A landscape with many valleys, sampled at points; each row gives a point and its height.
A ball rolls from a point to the lowest of its 2 nearest points, and stops where none of them is lower. Distance is the straight distance between rows; heights are no part of it.
z_98 (h 642): [ -5 -16  16 -40  34 -19  52 -23  22 -15  10  -9  -9  21  -6  -7  -4 -11
 -22 -30   3  13]
z_531 (h 651): [ 21 -19  -3 -12  22  -3  51  15  11  22 -21  27   9  41   0  -5  12   3
   1 -43  14  50]
z_261 (h 506): [-19 -14 -17  -6 -23  -5 -24  21 -15  61   1   2   3  26 -21  14  15  -4
  14  48 -33 -31]
z_558 (h 529): [-18 -15 -24  -1 -49   9 -26  21   8  41   4   2  17  35 -32  -6  -5 -16
  23  21 -16 -36]
z_892 (h 598): [  2 -43  -6 -30  38 -32  49   8  18  -2 -18 -11  -4  37 -26 -16 -15   4
 -22 -46  -3  25]
z_265 (h 550): [ 12  43  -5   7  11  -6  24  -6  19  -9 -12  20 -16 -14  18  -8  16  22
   6 -32  43  33]
z_40 (h 211): [ -3   3 -17  36 -41  20 -37  37 -22  12 -17  26  27  20 -10  15 -11  -6
  18  -4 -36 -29]
z_430 (h 702): [ -1 -28  -9 -21  33 -33  42  20   1  38 -25   3  -1  30  -4 -11  19  12
 -47   5 -13  24]
z_393 (h 733): [-10 -11   5   0  38 -28  28  11 -24  23 -14 -28  -8   7   3 -14   8  29
 -29   3 -24   4]
z_889 (h 672): [ -8  -3  16 -37  59 -24  36   0   8  13 -27   0 -23  21  -4   2  18   2
 -29 -23  -5  23]
z_965 (h 351): [  6 -35  41 -10   7  30 -18 -15 -46  21   1  -9  23  -8  17  -3 -14   1
  -8   7 -22  11]
z_609 (h 251): [-21   3 -11  20 -25  -7   2  -7  -8 -11  19   2  46  -9  18 -33  -8   8
 -20  21  -1 -32]
z_821 (h 269): [ -8  26  -3  32 -11  13 -52  27 -18   5 -31  22   7   2  10  13  16 -16
   2   8 -43 -43]
z_145 (h 536): [ 16   0  22  -7   4   7   2  25  -7  34   0   3 -11  29 -15  26   0  -8
  16   6 -13  15]
z_786 (h 704): [  8 -61   1 -41 -20 -22  49 -10   0   4   2 -15  13  30  -7 -17   6 -22
 -26  -6 -12  22]
z_886 (h 585): [ 10  44 -10   6 -13   9  -5 -16  21 -32  13  30   4 -49  18 -18  -4  -4
  -9   6  18  21]
z_755 (h 370): [  9  53 -12  33  39 -14 -16  -7  -2 -29   2   0   1 -46  13 -21  -5  24
 -20  -3  16  -3]
z_539 (h 487): [  6  -2  14 -29  57  -9  13 -21  -4 -29 -20  -4 -29 -23  15   1   4   6
 -29 -41   4  42]
z_972 (h 73): [ 11 -20  -7  24   5  56 -66 -27 -20   3  32  16  40 -35  14   0 -11  -8
  25  -1   0 -10]
z_695 (h 235): [  5  14  11  11 -27  22  -9 -17  13  -7  39  10   9 -18   5 -11 -19  -5
  17  16  22 -15]
z_552 (h 647): [  1 -54 -15 -46  -6 -35  69 -10  35   5 -15   3   4  42 -20 -30 -11 -16
 -32 -37   1  21]
z_637 (h 441): [  6 -38 -38 -14 -42 -23  43  20  22  37   5 -10   0  23 -23 -20  -3  12
   1   9  22  17]
z_288 (h 621): [ 13 -10  12 -12 -17  -4  41  25   8  34 -10  24  17  19  -1 -13  15  17
 -15 -22  -3  30]
z_361 (h 361): [  4  -5  49 -11  36   4  -6 -19 -25   3 -13   0 -32  -9  10  33  19 -15
   4  17  -5  22]
z_899 (h 255): [ 14 -55 -14   3 -46  16 -14  30 -24  14 -12 -43   1  26 -42  28 -27  -3
  33  12  -6 -10]
z_216 (h 415): [ -2  -5 -20  36 -59  17  -6  -5  18  -3  22  -6  19  11 -23 -20 -18  -8
  37   0  14 -35]
z_28 (h 766): [  0 -48   6 -34 -57  -5  31   4 -24  10  -2 -25  15  19 -12  -3 -13 -11
  -5  18 -11   8]
z_42 (h 148): [-16   0 -18  43 -26  26 -55   8  -8 -11  11  30  23  12   7   0 -19 -23
  30 -25 -38 -54]
z_101 (h 352): [  3 -15  -8   8 -68  19  -3  27  -5  -6   6 -23  11  17 -38   9 -25  -5
  39   0  -9 -16]
z_338 (h 261): [ 12  18 -16  23  24   6 -33  -8  30 -51  23 -24 -39 -35 -12  10 -23   4
  34 -13  27   3]
z_470 (h 814): [  1 -27  33 -29 -31   6  19 -17 -10 -10  21  -1   7  -2  -6 -12 -14 -12
   1   5  -1  20]
z_389 (h 451): [-15  25 -25  42 -41  11 -13  -5  34 -31  25  19   9  -4  -9 -19 -27 -12
  16  -5   3 -46]
z_103 (h 363): [ 18   8  13   8  24  -9 -13  14 -31 -50 -12 -23 -11 -38   1  -3 -38  37
 -19 -17  -3   7]
z_130 (h 430): [ -2  59 -33  51  22 -10 -43   5  34 -48  -3  14 -32 -38  -5   5   2 -10
  22  -8  10 -16]
z_896 (h 489): [ -9   1 -35  21 -26 -13  21  34  26  39   2  -3   7  29  -6 -21   5  25
  16  11  10   2]
z_172 (h 301): [-12   7  43 -34   0   7 -18 -17 -29  10  12  12  -9 -16  21  23  17  -9
  -5  28  -6   4]
z_917 (h 353): [-16  10   8  -7 -11  -6   6 -48  36 -27  45  15  12 -23  29  -8  -3   2
 -21  42  51 -33]
z_122 (h 519): [ 15  -3 -36  14  -1 -25  21  57  26  31 -18 -20  -2  37 -25  12  -6  37
  14 -16   1  11]
z_211 (h 160): [-35 -17 -20   2 -44  -9 -37 -13  -8  -4   4 -28  19  10 -26 -20 -20 -19
  10  24 -24 -69]
z_664 (h 444): [-12  45 -28  26  22  19 -53 -26  31 -33  13  15 -28 -34   7  -2  12 -19
  25  21   3 -13]
z_851 (h 583): [ 12 -41   1 -22 -19   4  16  27   6  41  -9  17   9  35 -19   7   9   4
  -2   7 -13  23]
z_809 (h 601): [  3  44 -21   6 -29  18 -42 -11  21 -51   8  40   0 -59   7  -6 -13 -21
  -9  15   2 -12]
z_62 (h 710): [ 17  24  15 -11   5  -1  14  22  12  -1 -28  12 -53   9 -12  41  25  -6
  23 -20  19  26]
z_995 (h 405): [  7  61 -20  30  40 -28 -35  13   8 -29 -25  -5 -27 -34   0   1   7  18
   2 -20  23   0]
z_154 (h 81): [ -4  -3 -10  22 -23  39 -39 -18  -8  -1  19  10  40  -9  -2   6 -10 -14
  39 -17 -12 -23]
z_52 (h 676): [  9 -14  -7 -30  47  -6  37  23  30  24 -62  20 -18  44  -3   6  22   8
 -11 -56  18  42]
z_792 (h 330): [ 30 -36   5  23  23 -22  -1  41  -4   8  -3 -52 -16  21 -28  29 -20  45
  15 -16  -2  -3]
z_874 (h 172): [-15 -10  -1  -4 -26  29 -30 -34   7 -11  42  17  38 -18  18  -6  -3 -17
   8  28   2 -44]
z_168 (h 371): [ 14  -7 -12 -18 -34 -17  59   6  31  -7  14  -4  -1  25 -11 -23 -13  13
   8 -15  28  14]
z_768 (h 293): [-28 -16  19 -33 -14  -8  35 -40  -3 -18  42  -5  11  -2  33  -4   5   5
 -24  33  16 -18]
z_976 (h 126): [  4   6 -24  33  34  54 -79 -45  -7 -17  17  14  19 -34  31   5  -5 -20
  14  12  -9  -4]
z_948 (h 482): [  1  20  14  30  23  27 -30   5 -21  20  -1  -6  14  14   3  21  12   1
  27   7 -16 -12]
z_511 (h 216): [-18   6   9 -40   6 -28  46 -36  32 -14  26  12   3   2  29  -9  16   4
 -42   5  23   6]
z_153 (h 270): [-19  31  -5  16   4  -1 -15  26 -12  15 -14  12   5   4   7  -2  25  -2
 -13  29 -21 -26]
z_818 (h 551): [ -1 -35 -28  -9  27 -42  33  36  14  31 -17 -20 -16  38 -19  -4  -9  29
  -3 -24   4  28]
z_11 (h 567): [  8  69 -10  23 -21  -3  -6   9  25 -35  -5  25 -20 -31   7  -4  14   3
  11 -20  38  13]
z_939 (h 246): [ 14   3   9   2  19  10 -33 -14 -16 -31  12 -13  -4 -48  15   0 -32   8
 -12  14 -13  15]
z_161 (h 472): [-19 -12 -16  -8  -9 -33  -7  30 -14  38   2 -22  -3  17 -18  -3   1  10
 -19  41 -30 -17]
z_625 (h 507): [ 14  13   7  17  23  21  -2  14  -4  38 -15  -5  -6   8   3  30  22  12
  28  -4   6  30]
z_894 (h 136): [-26  -7 -18   8 -42   7 -14 -27 -25  -6  12 -24  32 -16  10 -31 -13  -6
  -4  30 -11 -67]
z_713 (h 298): [ 14  17  -3  -1 -32  12  24   8  28  -9  23  11  -6  -7 -12  -5  -2  -1
  22 -12  31  12]
z_17 (h 318): [-16  21  -3  19 -18 -10  25 -23  17  -5  36  19  27  -9  37 -27   5  17
 -15  31  28 -37]
z_45 (h 242): [-20 -12  28 -32 -21  26 -18 -25 -15  11  33  14  36 -12  25   3  19  -7
   3  27  -1  -4]
z_191 (h 502): [  2  -7  20   3  60 -14  13 -29 -19  -8   7 -25 -10 -21  16  -8 -10  19
 -19 -22   3  30]
z_289 (h 149): [ -1   9 -14  34  -8 -12 -21  12  -1 -14   7 -21 -17   4 -35   8 -25   5
  34  -1 -12 -40]
z_692 (h 434): [ 27  -2  38   4  28   8 -12  -6 -32 -17 -45   9 -35 -38  22  43   5 -14
 -14  -7   0  42]
z_135 (h 87): [-21  15 -26  19 -22  -4 -37  19   1 -10   8  -8   1  16 -26  -1 -15 -17
  23  20 -43 -57]
z_367 (h 68): [ 13 -49  16 -27 -59  15 -23   7 -35  21   6 -26   1  12 -19  11 -19 -11
  30  29 -18 -27]
z_685 (h 233): [  6 -29  28  -6 -20  33 -45   1 -42  20   8  -7  18  11  -3  12 -16  -9
  19  16 -16 -18]
z_838 (h 410): [  3  -9  32 -27  33  13  24 -38  -2  12   2   6 -29   4   8  29  19 -23
 -10 -15  -5  35]
z_403 (h 327): [-11  31  -7  26   4 -14   8  -4  -7  -3   0  -4  10 -26  20 -23  -2  24
 -37   7   3 -11]
z_256 (h 531): [ 28 -18  54  -3  17  15  11  19 -29 -11 -35  20  -9 -18  15  27 -15 -10
 -23 -13 -22  33]
z_37 (h 460): [  4  28   7  34  15  29 -59 -13   1  -7   9   5  -3 -18   1  13  15 -22
  30   7   5  -9]
z_532 (h 445): [ -4   3  17 -34  47  -1  23 -51  10 -18  15   5 -21 -22  16   8  20 -14
 -27 -20  24  41]
z_638 (h 665): [  9  -2  19 -46  30 -15  43  20   9  -7 -76  44 -12  21   5  17  20 -27
 -46 -40  -8  41]
z_570 (h 614): [ 18  -8  31 -15  21  -3  37  -1 -20  -3 -49  27  -7  -1  17   5  16  -6
 -28 -39 -18  46]
z_828 (h 208): [ -6  37  -8  30  29  -6 -13   6  13 -15  19 -27 -15 -10 -16  10 -17  13
  30  -4  18 -22]
z_569 (h 274): [-17 -26 -44  18 -42  -3 -21  11 -33   5 -21 -26  32  20 -19 -20  -9  -3
   1  12 -26 -51]
z_457 (h 157): [-17  31   8 -16  11 -13  51  -9  23  12   7  21  -4   6  27  -5  43  -4
 -26   9  23  10]
z_445 (h 237): [  3 -13   4   9   3 -23  -5  20  -2  -5   8 -52 -20  16 -34   5 -24  18
  14  12  -4 -15]
z_788 (h 446): [  5 -38  26 -10  31   7  24 -27 -28   2   5 -16  13  -6  22  -7  -3   9
 -23  -5 -19  24]
z_437 (h 169): [ -5   9   2  -6  23  36 -58 -34 -12 -14  27   4   6 -47  29  -4  -3 -13
  -7  38  -5   7]
z_822 (h 694): [ 17  18   0 -26  15 -17  29  36  21   6 -64  18 -51  36 -10  24  34   0
   5 -50  21  33]
z_357 (h 347): [-16  12  14 -18  17   6  18 -44  14 -17  51   0  -1 -28  34  -9  16  -7
  -9  32  29   8]
z_76 (h 530): [ 21  31  10  11  33   0   9  15   3   3 -14  -5  -9   4   4  19  26  22
  21 -45  30  45]
z_900 (h 209): [-12  55   2   2   9 -11   4   0   5  12  -4  19  -6   2  15 -11  48  -1
  -5  19   8   2]
z_278 (h 401): [-12 -18 -21  -6 -30 -28  10   7 -26  13 -18 -45  13   7 -22 -18 -13   8
 -20  31 -16 -31]

Call two points neighbours if one is among the 2 nearest of the other. Go from one point of each pair to the other, from neighbour to neighbour, staying as low as possible. Name the highest point that can't be avoided.
z_135 and z_457 -> z_917
z_135 and z_894 -> z_211
z_367 and z_874 -> z_389
z_972 and z_457 -> z_153

Where does a ball stop that starts at each point below?
z_570 -> z_874
z_948 -> z_894
z_818 -> z_874
z_539 -> z_874
